A landscape with many valleys, sampled at points; each row gives a point and its height.
From any point a ball rolls to the lowest of the 2 points nearest to it. It stops when none of these is lower. Distance is the straight distance between rows; heights are no part of it.
J351: [121  99 156 147 140  80 114 128 137 138 142 127 135 135 116 115 163 141
 117 140 142 122  97 101 138 136  57  92 151 114 152 117 148 107 129 126
 118 103  75 152 158 185 143 154 134 151 119 105 132 123  93 127 159 143
 148 128  88]  height 352
J287: [142 148 120 124  88  82 139 123 143 128 158 142 139 113 113  92 150 133
 181 176 115  89 111 153 117 155 188 130 128 141 153 142 150 114 141 126
 112 123 156  77 148  76 116 105  95 111 157 125 115  84 129 103 140  97
 140 127 170]  height 117
J49: [154  43  91 184 113 100 150 120  88 115 136 213 115 173 140 161 149 105
 127 137 119 211 133  82 140  63 170 138 181 155 112 118  69 132 136 103
  75 175 104 154 119 124 122  92 120 124 146 152 157 148 168 108 140 113
 112  84 134]  height 104
J688: [156 132 128  84 138  74 110 107 157  92 149 131 125  72  97 140 127 146
 188  96  75  85 115  66  99 126 118 168  87 150 200 162 177  53 103 131
 119  92  87  66 105 128  97 167 143 154 129 105 118  99  87 124 119 112
 133 147  91]  height 242
J6: [123 138 133 127 154 165 107  90  84  68 105 129 114 140 122 166  41 116
  85  86 123 141 145 117 149 135 171 179 150 130 129 132  83 130 129 164
  96 155 124 128  99  79 115  89 103 150 171 100 133 194  97 151  84 117
  97 135 128]  height 247
J585: [161 155 102  85 130 149 110 110 120 124 110 178  94 107 152 113  88  96
 156 124 103  95 132 141 139 127 158 109  93 131 127 121 110 149 142 119
 125  85 124  98 120 103  98 154 103 114 119 129 130 151 150 157 111 168
 144  82 137]  height 529
J455: [113 111 132 113 137  78 126 101 106 104 128 172 110 134 125 129 148 104
 131 134 166 121  97 136 133 165 136  48 126 120 120  70 110 140 165 114
  84 117  88 104 177 179 145 116 127 116 145 144 151 133 117 143 137 144
 121 108 102]  height 297
J229: [166 187 122 113 166 128 105 119 123 108 123 153 103 102 125 109 100  80
 142  77 133  90 104 155 143 150  90  72 112  95  68 114 105 187 159  79
 134  91 107  89 128 120  86 189 125 129 102 164 120 142 165 178  62 161
  90  83 111]  height 489
J475: [129 123  85 128  82 117 153 139 145 167 137 156 124 104 147 119 147 124
 170 163 112 127 157 155 116 139 197 119 116 141 137 113 135 112 146 121
 118 116 172 115 136  85 119 109 133  89 149 156 128 104 164 110 136 121
 144 122 174]  height 74
J8: [142  97  92 193 127 167 132 170 103 173 117 128 133 151 145 181 127 148
 116 105 132 167 200  95 107  69  84 154 134 122 114 159 119 127 105 114
 163 143 150 185  89 132  94 145 171 143 118 144 138 134 170 113 145 107
 111 142 136]  height 507
J796: [100 125 152 129 125 172 134 153 160 188 113  94 159 123 135 115 172 163
 107 135 128 138 126 143 114 111  76 130 111 108 118 135 175 123 106 122
 172 138 148 172 122 158 160 157 154 123  89 134  93 114 122 136 140 155
 163 152 120]  height 183
J598: [ 85 191 150 134 125 102 102  93 131  77 137 105 135 169 102  83 145  95
 107 155 161  85  89 166 171 186 132  97 169 132 122 114 138 168 148 165
 115 161 100 118 172 119 161  71  82 108 146  96 139 139  85 125 132 118
 125 126 123]  height 451
J165: [117  77 122 165 146 129 136 121  75  84 113 164 122 168 116 166 121  86
 100  96 185 195 127 141 140 140 147  81 175 129  88  73  71 164 156 137
  86 157  90 147 139 143 158  79 123 136 167 138 164 166 124 124 117 120
  73 104 133]  height 351
J228: [102 142 135 125  96 212 145 140 140 143  97  87 123 163 193 106 113 157
 112 165 121 133 157 166 142 114 160 190 130 143 137 134 146 125  94 179
 168 134 174 155 123 101 146  86  91 117 108  73 124 164 125 141 148 166
 174 125 162]  height 348
J952: [143 188 143 110 138 135  96 116 146 107 132  97 122 111 125 118 105 120
 139 115 128  60 116 121 146 144 102 143 128 120 127 143 136 145  99 147
 161 105  99 123 120 120 102 151 106 130  92  89 102 147 112 145 109 146
 130 114 104]  height 118
J636: [117 191 182  90 149 157 133 104 164 140 133  55 180 139 113  64 155 169
  83 187  98 107  64 149 160  89 130 191 128 143 147 163 132 152  95 149
 167 170 159 132 103 110 143 131  81 125  68  83  76 123 121 120 149 131
 169 161 117]  height 184
J9: [141 172 161 121 125 130 137 123 176 160 152 118 162 138 116  78 166 166
 120 205  90  99  81 137 149  73 130 188 151 146 133 176 119 166  89 101
 162 174 165 144 105  84 123 136  95 128  52 119  68 112 165 100 159 121
 151 139 124]  height 153
J744: [102 127 174 121 175 160 114  97 100  99 102 138 125 137 103 139 104 106
  60 101 169 167 108 158 151 155  90  74 134  93  73  88 100 181 167 140
 108 146 101 141 149 170 159 134 131 133 128 149 133 170 107 143  89 151
 112 123  98]  height 602
J734: [150  42 124 115 118  75 154 136 115 169 140 213 113 147 167 120 188 121
 152 159 124 184 132  96 134  97 114  47  98 140 143  81 117 114 133  70
 105  96 104 149 151 180 123 152 157 121 110 172 153 123 185 137 187 165
 155  96  98]  height 225
J408: [110 179 187  21 190 166 108  73 146 139 114 121 142  75  84  74 106 134
  78 130  83 124  69 160 152 114 131 149  67 133 116 155 111 159 128 122
 126 139 137  93  88 146 148 196 155 125  67 178  84 147 117 139  89 144
 183 143  85]  height 328
J575: [103 146 160 156  84  85 134 127 149 102 148  91 146 154 117 111 133 129
 129 169 144 104 111 134 130 172 159 139 159 145 173 131 153 111 112 176
 114 153 119 130 167 120 159  52  94 130 161  77 134 113  60  88 164  97
 129 151 147]  height 400
J331: [128  89  99 141 109  57 149 130 125 104 147 181 104 138 132 133 148 110
 173 145 135 138 138 119 107 146 182  92 114 139 161  94  94 105 149 113
  75 124 116  84 154 138 128 101 144 102 196 144 139 104 118 112 130 100
 113 108 151]  height 175
J754: [129 158 135 106 123 114  91 105 126  73 126 104  96 116 143 127  87 122
 153 102 142  57 133 113 135 171 108 135 135 151 165 145 137 118 108 181
 127  85  90 106 138 125 104 109  84 139 137  87 147 145  83 149 111 133
 128 133 103]  height 156
J309: [128 137 131 189 121 116 111 159 137 136 155  67 155 153 115 139 133 152
 129 116 155 103 160  88 114 138  58 163 165 111 134 143 154  95  95 146
 165 124 107 167 128 135 121 119 138 165 118 101 136 106 106 105 140 107
 107 151 127]  height 280
J588: [164 109  68 195  85 134 146 180 113 152 144 151 125 155 169 156 121 136
 178 138 121 138 206 114 115 110 156 139 153 144 119 141 124 121  97  98
 143 124 173 147 107  75  80 107 128 120 147 134 153 124 192 119 148 107
 100 104 182]  height 456
J782: [151  38  71 151  94  71 158 172 104 165 137 193 115 149 186 144 173 107
 179 154 154 180 159  86 103 116 117  56 118 129 141  72 127 113 130  80
 113  78 115 143 146 182  97 135 151 111 133 169 174 116 201 127 181 141
 122  81 119]  height 196
J422: [142  81 148 117 115 139 145 124 151 166 137 160 135 131 130 131 170 165
 139 179  86 146 117 109 130  83 121 151 103 150 175 145 139 106  81 102
 124 124 130 164 116 159 126 152 138 135 101 131 108 125 153 114 189 120
 200 147  98]  height 265
J194: [155  66 132 154 152  57 134 109 116 115 150 220 108 153  95 112 157 107
 122 144 103 170  88  89 144  73 138 120 140 146 125 119  71 134 155  76
  70 175 101 121 135 141 107 135 120 131 155 150 140 115 148 113 142 118
 107  91 122]  height 172
J548: [124 135 167 100 153  89 113  93 137 124 134 139 127 101  83 126 137 133
 118 103 121 108  76 115 122 148 113 112 112 115 148 124 157 115 143 132
 114 119  96  95 139 157 133 154 138 134 139 126 118 119  80 128 115 122
 140 145 106]  height 314
J62: [148  98 100 129 135 135 127 111  77  73 123 179 103 136 137 170  73 106
 123  97 127 157 168 109 124 126 179 124 130 137 133 108  61 116 153 145
  79 144 118 118 129 108 115 102 112 134 193 132 161 169 124 141  90 123
  88 118 139]  height 284
J112: [ 92 164 177  66 183 225 111  88 114 117  98  66 139  93 104 135  66 128
  55  97  97 145 109 163 136 124 125 165  97 106  93 165 119 156 135 150
 142 152 165 125  84 131 166 180 140 133 100 134 100 159 105 157  56 147
 141 157 108]  height 272
J892: [129 142 170  81 178  93  98  84 127  68 113 136 105  80  70 127  98 117
 130  93 115  82  57 103 151 168 105 127 120 139 149 131 141 132 128 152
 108 108  68  74 133 146 113 157 120 145 128 109 118 150  70 137  89 131
 121 130  71]  height 283
J412: [ 95  84 136 102 141  88 153 132 138 169 134 130 149  89  89 129 176 141
 135 127 143 165 115 151  83 166 139 102  94 110 136  90 157  78 174 128
 107 122 142 124 173 175 176 139 184 109 165 164 128  71  91  96 140 105
 132 162 131]  height 97
J444: [135  81 106 119  95  96 146 129 118 148 126 203 104 130 173 107 172 100
 143 163 143 152 128 129 139 121 158  65 111 155 137  67 116 132 130 113
 103 109 133 140 151 138 140 122 126 108 111 155 147 139 161 146 177 168
 169  85 124]  height 185
J569: [114 141  82 192  82 174 142 182 122 165 116 101 144 165 165 133 131 118
 139 132 161 144 173 167 120 124 145 108 169 129  68 113 142 166 132 114
 167 139 176 156 143  93 123 104 135  94 120 134 138 122 178 129 137 148
 101 104 183]  height 409
J646: [ 84 200 134 148 143 192 116 151 127 123 104  42 153 134 126 142  92 116
  83  81 175 138 141 183 123 160  91 131 158  84  62 133 141 150 160 153
 171 146 163 144 139 116 152 115 127 121 130 113 126 141  90 140  92 132
  84 142 160]  height 362
J405: [159  85 133 168 174 102 107 120  92 120 128 179 110 153 116 164 133 102
 103 102 138 153 123  85 134  93  55  83 153 118 103 106  95 144 137  95
 121 128  65 159 133 186 104 161 135 154 109 142 140 143 154 144 131 140
  92  93  95]  height 427
J763: [ 99 107 145 114 125 116 148 145 144 190 133 115 173 106  92 119 168 160
 127 142 132 144 118 151  99 128 127 132 114 111 141 138 173  98 139 129
 151 133 152 143 138 150 168 147 158 123 132 141  90  81  90  98 155  95
 151 178 134]  height 141
J149: [100 107 115 142  70 162 173 146 145 176 105 144 134 167 164  93 164 133
 133 186 110 169 128 152 159  86 184 149 157 150 112 116 151 159 116 128
 151 166 167 161 132 107 177  91 119 101  96 130 124 128 167 118 174 147
 178 116 157]  height 161
J861: [151 173 110 105 120 104 116 117 131 115 132 168  93 108 149  97 114  91
 161 117 135  68 115 144 122 157 124  79 104 125 102 103 129 149 167 102
 112  85 117  76 152 124 101 162 117 106 121 157 137 132 155 162  89 154
 116  84 127]  height 510
J554: [110 195 152  90 150 147 110 107 154 158 116  91 143 103 123  61 141 129
 113 145 135  84  91 189 149 161 101 105 115 109  81 109 152 161 152 136
 153 113 136 123 140 135 150 162 126  93  72 126  90 128 127 154 117 166
 155 116 118]  height 282
J377: [105  56 128 169 121  90 150 139 129 152 138 156 152 157 103 139 189 123
 118 149 141 204 127 116 126  95 142 124 171 134 118 107 129 110 144 131
 104 172 131 162 156 160 176  92 150 122 155 137 133  93 116  90 168 102
 128 138 139]  height 416
J570: [120 171 127  82 153 135  85 102 131  56 119  91  91  77 118 137  52 122
 159  60 117  54 134 111 134 176 129 161 115 135 155 157 139 105 112 168
 115  87  95  68 105  98 103 118 106 139 147  95 143 150  82 162  78 134
 115 142 107]  height 186
J965: [158 131 138 127 179 126 105 114 125 132 116 166 117 115 124 124 133 111
 117  93 137 114 108 107 148 104  57  82 119  97  75  98 103 183 138  74
 129 106  87 125 119 153 101 198 151 159  84 161 119 143 167 169 112 169
 100  93  70]  height 462
J93: [153  65  85 192  97  98 141 186  89 138 131 149 105 167 185 169 150 107
 165 128 181 176 176  80 100 122 100  71 154 133 123  95 104 123 119 106
 132  81 122 166 134 174  96 109 146 131 136 136 188 133 173 126 174 132
  99  94 133]  height 150
J587: [134 101 102 196  80 137 133 173 108 128 113 123 121 174 194 151 120 112
 138 124 173 140 190 107 111 115 102  99 166 131 128 126 123 124 101 135
 152  98 122 182 130 145 103  95 125 138 118 107 174 147 174 129 166 136
 118 117 136]  height 102
J115: [130 100  95 157  91 195 182 167 119 175 119 129 154 160 139 149 145 148
 125 166  80 189 170 114 123  60 183 202 149 153 126 168 151 127  94 124
 143 192 191 164  97  65 134  79 137 131 142 130 128 110 167  85 171  99
 141 139 184]  height 478
J834: [132 111 118 141 106 134 154 144 148 164 140 132 160 126 117 139 146 161
 130 161  94 146 151 114 108  99 166 192 117 148 161 175 157  96  95 130
 141 164 169 145 112  83 123 119 116 134 139 118 109  87 130  87 146  90
 143 154 154]  height 452
J594: [104 112 139 161 159 194 134 137  97 143 112  90 144 160 115 173 107 150
  51 109 123 177 147 119 114  80 102 182 167 125 105 146 126 135 118 147
 157 195 147 191 103 117 168 119 157 151 104 115 120 146 115 129 116 126
 102 156 144]  height 661
J222: [123 180 151  93 160 162  83  92 104  36 123  79  92 118 119 150  16 111
 102  68 125  96 126 121 167 159 135 174 131 141 138 156 107 132 117 189
 115 129 100  97  98  84  99 101  79 157 153  76 132 191  93 152  61 126
 111 138  96]  height 215
J951: [ 98 166 144  80 158 225 123 117 141 151 103  78 151 112 138 113 117 130
  68 135 114 142 129 177 127 119 114 149 103 110  96 134 119 151 137 138
 157 143 173 151 106 144 159 163 143 113  92 133 111 163 134 162  87 173
 158 136 123]  height 246
J384: [119  81 148  81 116 195 138 129 144 153 120 135 119 132 155 143 124 163
 108 157  84 149 134 111 116  64 114 172  84 162 184 164 141  93  92 138
 135 132 141 173  82 171 143 156 141 137 105 123 115 150 145 154 165 149
 217 164  93]  height 296
J939: [113  75 113  90 123  74 163 130 136 147 133 142 118  82 131 141 151 130
 161 132 145 154 146 136  78 174 139  90  66 123 169  86 150  70 164 124
  92  79 118 114 160 182 152 142 189 114 177 156 143 100 103 125 139 118
 143 147 111]  height 49
J334: [169 110 147 128 138  70 115 118 135 102 162 131 140 107 115 164 111 150
 150 112  73 109 142  30 106 106 101 200 122 136 237 179 147  43  86 131
 105 102  82 114 102 119  88 138 124 186 144  98 126 106  88  96 131  86
 130 163  89]  height 281
J138: [ 98  97 162 126 180 135 132 112 115 130 106 152 141 134  84 120 152 125
  61 115 155 201  84 150 145 124 100  76 144  81  78  92 120 154 170 121
 122 166 103 154 144 200 198 137 158 128 116 158 112 129  98 126 130 139
 122 137 106]  height 622
J620: [139  72  91 118 113  72 180 131 130 157 152 194 118 126 127 121 183 125
 172 153 124 168 137 125  96 127 177  92 100 142 128  95 129 109 157  91
  93 122 148 102 149 142 127 133 161  96 169 175 140  90 150 112 152 103
 135 111 153]  height 128
J365: [142  94  94 117  93  88 133 143 128 121 132 141  99 110 171 149 128 128
 180 112 153 113 177 109  84 167 130  83  91 131 174 109 139  72 124 122
 108  57 121 117 149 154 110 122 157 134 162 130 179 119 142 137 142 115
 128 130 124]  height 108
J354: [104 178 177 116 183 164 106  90 115 109  99 105 126 131 117 103  93  93
  73 102 152 131  85 188 181 173 102  93 122 109  49 112 110 197 157 139
 134 127 109 115 142 148 149 140 114 134 111 132 110 184 111 152  76 166
 121 115  95]  height 584
J68: [ 94  54 115 185 124 103 159 144  92 109 125 151 136 174 114 164 169  95
 110 118 165 220 131 127 140 117 169 116 199 140  94  89  84 140 164 147
  93 180 120 158 161 156 177  62 148 115 166 135 163 126 111  96 139 106
  89 126 149]  height 385
J751: [144 138  85 169 111  60 120 154 133 137 163 126 119 120 114 123 150 112
 183 121 148  87 141 123 100 157 107 104 147 121 133 133 137 114 149  99
 137 112 135  89 136 105  92 148 146 110 166 146 146  82 141 112 130  89
  73 118 156]  height 207
J437: [105 132 136 179 110 159 114 169 135 151 112  54 149 150 157 151 125 149
 117 103 181 111 167 131  99 158  57 127 153  99 125 137 164 102 113 146
 180 112 124 187 141 160 123 118 149 146 114  97 132 131 108 124 140 139
 119 161 126]  height 308
J512: [151  75 158 177 157  91 128 136 133 143 137 166 134 168 109 136 179 117
  99 142 138 157 104  93 155  88  56  97 167 102 102 113 105 138 122  88
 131 155  78 174 141 196 126 156 145 160 100 118 138 119 143 122 169 135
 125 116  93]  height 393
J825: [118 167 165  63 201 179 100  82 116  99 100  91 129  75  76 133  53 119
  88  65  99 123  87 149 141 140 110 157  94 109  95 161 105 167 150 146
 132 120 128  97  79 119 124 188 147 141 115 154  96 153  91 146  37 127
 114 139  88]  height 279
J985: [125 115  99 114 115  49 122 140 145 100 146 104  99  86 123 159 122 136
 182  80 144  88 144 102  77 188  99  97  86 121 184 112 161  68 126 126
 107  67  89  91 158 153 115 135 168 142 175 127 153  89  80 123 120  97
 114 157 102]  height 157
J755: [132 174 158  93 185 130 105  84 104  64  99 129 113  98  70 137  61 103
 126  68 113 109  85 132 155 156 134 132 109 123 113 141 109 160 151 151
 114 122 101  73 108 103 114 160 123 140 151 124 111 157  86 139  52 126
  93 131 103]  height 251
J685: [149 168  82 112 115 157 143 143 143 161 134  97 149  80 108 150  99 157
 157 107  96 104 174 129 101 123 166 178 101 126 150 171 142  99 139 117
 142 135 182  79  92  40  96 126 115 111 158 141 104  99 142 113  97  89
 100 150 177]  height 410
J602: [135 170  97  95  92 152 130 132 143 130 123  97 112  78 146 136  88 140
 174 106 104 101 178 150 117 163 209 155  86 140 145 135 131  81 135 143
 115  95 178  78 129  58 118 100 116 110 175 128 140 116 128 133 109 103
 129 137 177]  height 390
J574: [101 134 165  88 141 235 131 132 147 173  97  73 135 133 151 112 144 155
  70 143 106 136 107 166 135  78  93 163  92 129 113 143 135 149 109 140
 183 142 173 170 106 172 166 168 146 118  51 119  84 146 139 156 124 182
 188 155 107]  height 220
J970: [ 98 103 143 156 150 174 124 128 107 119 100 120 140 149 103 149 128 130
  63 106 156 199 121 149 135 102 122 132 163 103  88 116 119 147 141 157
 129 189 128 185 127 159 174 116 143 130 126 120 116 149  97 125 121 136
 112 159 132]  height 645
J761: [135 140  72 199  70 132 136 182 123 123 134 112 116 160 171 148 107 122
 167 138 161 100 192 136 120 143 164 118 165 132 103 136 104 142 121 118
 148 120 173 129 138  79 103  81 116 100 157 133 158 116 179 111 136  95
  93 100 193]  height 434
J278: [112 156 134 134 124 130 130 158 166 156 139  33 176 108 107 141 136 180
 129 122 129 103 129 114  97 138  88 175 136  97 155 172 184  97 105 150
 174 136 150 151 112 113 141 139 134 150 106 106  88  77  88  98 132 112
 131 183 135]  height 243
J604: [132 152 103 133 100 121 123 135 129 108 144 107 121 111 141 151  82 140
 167 111 129  99 176 109 113 166 168 166 117 136 174 144 129  90 125 150
 111 124 126  87 135  74 105  85 107 136 183 110 153 106 103 100 118  87
  99 148 169]  height 367
J214: [108 170 140 167 145 180  96 154 126 118 118  47 140 126 130 176  79 141
  77  58 177 116 160 136 108 150  72 154 161  84 106 150 131 130 131 156
 168 141 138 165 121 127 141 113 128 152 128 100 131 134  92 139  87 140
  86 162 150]  height 340
J495: [141 144 130 109 142  39 111 137 155 103 149  87 121  71  75 140 147 144
 170  84 110  67 101  77  88 176  66 123 102 125 191 149 191  53 119 138
 127  78  74  74 136 156 110 157 158 151 135 111 124  85  69 124 113 106
 120 160  88]  height 203
J418: [130 123 130 124 109  60 120 107 124  75 159 183  93 158 131  97 152 103
 159 156 158  79  86 133 148 177 150  65 139 148 148  91 126 155 143 122
  82 115  90  99 173 130 132  96  93 109 153 124 163 131 123 138 138 127
 130  94 141]  height 261
J695: [110 137 155 140  79 142 122 112 141 118 120 112 138 157 159 100 124 135
 124 180 138 101 127 147 144 150 164 168 143 147 166 135 153  98  93 174
 129 143 141 149 145 115 153  70  89 119 137  73 129 135 105 112 166 129
 164 134 136]  height 376
J21: [102 155 108 148 123 180 135 160 123 163  97  83 149 141 131 137 126 124
 115 117 165 155 149 185 124 146 125 114 154 102  65 119 145 153 156 129
 164 140 181 159 129 125 159 103 146  98 127 135 130 131 124 130 107 142
 110 130 183]  height 386
J179: [112 174 181 128 119 153 131 133 169 150 126  39 187 153 106  92 159 171
  94 153 133 112  92 140 138 120 101 177 152 122 144 158 158 129 101 157
 191 163 149 144 114 117 164 116 106 146  79  80  80 108  82 103 144 131
 134 172 127]  height 211
J316: [138 123 123 177  86 107 123 152 124 107 154  85 135 134 145 169 105 159
 140 130 112 119 196  72 113 156 150 182 137 147 192 164 143  59  96 152
 113 135 130 125 115  83 104  69 116 166 166  94 138  97 110  84 136  79
 105 162 158]  height 341
J143: [124 106 102 131 100  46 150 131 118  46 172 161  83 157 151 128 149  85
 168 145 175 110 116 112 123 174 175  65 128 151 155  84  82 127 160 128
  59 119  96  86 186 151 130  68 117  96 213 139 183 121 120 121 132  92
 100 109 148]  height 221
J158: [107 186 174 132 134  78 109  94 130  65 146 113 151 142  79  94 126 129
 119 154 143  77  70 139 155 166 148 153 153 148 158 149 130 154 114 177
 113 153  96  92 144  95 146  81  81 132 147  78 127 126  65  97 126 103
 113 134 128]  height 428
J504: [129 154 142 118  95 155 148 133 155 174 116 121 152 158 154  72 171 147
 127 212  93 117 106 164 159  82 168 175 136 156 126 140 145 156  96 121
 162 160 166 149 121  87 137 123  83 112  75 104  86 130 162 121 180 142
 186 129 156]  height 120
J719: [159 207 103 121 138 125 101 127 158 114 148  75 121  94 122 117 112 133
 161  93 119  34 108 111 131 132  97 151 139 114 112 165 139 149 106 123
 173 100 131  95  95  94  80 164 112 128  77 103 100 120 144 145  89 123
  90 126 129]  height 151
J682: [140 139 126 103 159 134 136 127 141 165 130 165 128  94  99 109 149 134
 132 131 106 128 113 143 113 100 108 109  93 109 109 122 131 137 153  85
 129 114 139 108 128 139 119 184 163 123  98 174  95 109 149 142 119 133
 142 120 124]  height 383
J183: [152  50 118 136 100 154 153 119  96 116 107 198 110 177 173 152 128 115
 130 153 109 201 148 105 154  67 176 127 147 163 135 122  78 143 117 120
  92 150 123 162 115 127 132  94 115 141 122 140 168 166 163 131 159 143
 156  93 130]  height 43
J442: [157 180  87 152 103  97 103 145 146 131 147 116 118 104 129 121 132 140
 180 124 127  63 142 123 107 143 115 124 122 120 119 142 144 136 118 107
 156  91 133  98 109  89  71 153 115 119 112 127 133  98 167 143 129 119
  93 103 142]  height 187
J128: [146  89  95 131  89 175 142 148 119 127 114 159 102 156 207 161  99 131
 134 125 126 143 184 114 121  95 154 124 128 151 140 121 110 110 106 140
 138 113 141 178 113 121 107 108 104 136 130 114 175 170 173 157 156 165
 154 100 132]  height 44
J257: [124  73 104 125 136 160 135 111  67  54  98 172  97 151 153 181  82  87
 122  97 165 187 164 135 132 141 190  78 140 141 116  78  52 140 165 148
  66 136 119 124 132 138 148  85 117 121 185 150 176 185 137 151  91 138
 108 101 130]  height 316
J488: [120  96 127 115  89 212 153 143 140 160 108 110 131 137 168 143 112 161
 112 146 108 150 175 135 120  91 141 178 106 143 154 152 150 108  96 146
 169 137 169 176 101 129 141 128 119 128 113 103 114 143 144 134 156 150
 192 149 123]  height 324
J686: [114  45 108 124  88 138 156 145 130 178 110 176 124 154 163 120 181 114
 139 178 133 197 125 144 133  93 171  96 129 147 117  84 150 140 128 116
 131 131 143 161 146 149 174 100 140 104 107 152 148 121 167 129 190 149
 176 115 131]  height 204
J699: [147 137 145 160 104  90 110 138 122  86 163  75 137 118 127 152 104 162
 143 116 108  96 156  57 120 142 108 207 156 147 216 184 148  59  80 174
 115 115  90 134 107  96 104  89 116 195 140  80 136 107  75  83 139  84
 126 177 110]  height 312
J180: [177 120  61 188 125 143 134 167 114 172 145 148 121 129 134 168 122 154
 148 116 104 139 177  82 103  62 118 160 130 129 114 173 115 129  98  82
 163 126 156 146  78  88  60 172 150 134 125 143 142 128 205 119 140 104
  97 114 156]  height 482
J935: [136 143 157  81 183 146 117  86 138 138 106 178 123  90  88 110 124 120
  86 123  95 126  86 150 144 103 129 120  85 116 102 125 110 151 144  95
 115 142 120 108 112 138 127 188 160 146 102 186  84 135 139 148 101 140
 147 119  87]  height 356
J618: [158  59 139 127 130  93 139 106 125 144 146 216 120 138 122 128 164 131
 135 158  80 171 103  94 143  49 141 136 131 148 146 131 111 115 113  78
  98 148 105 141 128 155 116 147 136 133 127 154 123 121 153 121 176 114
 164 116 106]  height 223
J660: [115 185 131 156 135 108 112 141 145 157 125  95 154 124  98  93 156 111
 135 130 165  84  90 163 132 154  75  83 150  83  74 110 150 162 157 119
 152 128 134 133 156 129 141 142 129 107 106 132 115 104 121 140 124 130
 101 117 145]  height 313
J425: [143 155 107 133 125 114 147 151 151 174 163  94 187 109  89 125 152 167
 145 140  98 117 136 109  98 101 141 185 127 115 148 195 149 119 109 106
 151 153 177 111  92  69 105 136 118 133 115 137  90  74 142  78 141  77
 105 166 171]  height 432
J645: [143 121 131 102 149  52 119 120 120 129 137 170  89 106 109  99 160  88
 140 114 151 120  95 122 114 176  70  27 106 110 121  70 136 137 171  82
  99  83  82  84 170 181 122 168 152 138 132 177 145 100 144 168 119 153
 102  96 110]  height 335
J980: [106 175 164  59 185 211 106  86 104 115  90 116 129 127 151  85  88 105
  72 125  95 138  98 203 189 136 134 120  90 123  54 114  90 209 137 134
 136 129 129 111 107 130 140 166 117 118  88 146 101 202 144 166  87 183
 159 103  96]  height 566
J254: [130 163 132  59 146 198 120 100 121 123 109 146 103 125 175  83  71 109
  96 145  95 104 129 169 185 122 166 124  92 141  99 110  95 163 115 144
 127 103 137 106 119 130 109 151  89 105 112 129 125 203 161 183  92 199
 173  83 109]  height 549
J415: [117 202 181  41 168 152 101  86 158 150 119 107 143  84 121  54 134 138
  91 153 107  84  65 174 155 141 111 131  79 120  98 138 142 168 124 123
 138 104 124  97 123 148 151 180 133 109  55 148  79 127 121 147  99 166
 182 123  88]  height 306
J126: [157 141  94 178 101  46 141 151 152 130 189 146 134 127  82 108 161 133
 189 147 116 107 119 137 103 141 161 140 152 125 114 145 134 117 147  89
 116 149 156  83 131  80 106 116 107 104 180 145 121  61 151  79 138  81
  76 132 188]  height 163

Where does a ball stop that starts at each point below?
J744: J755
J229: J755
J761: J504
J602: J939
J158: J183
J645: J475
J598: J183
J309: J504
J68: J952
J951: J939

Call two points neighbours if one is among the 2 nearest of the other. Go from one point of each pair to the other, from neighbour to neighbour, staying as low as possible. Name the highest point that can't be avoided.
J475, J504: J377
J554, J183: J21
J183, J504: J734
J755, J939: J825
J952, J475: J751
J444, J504: J686
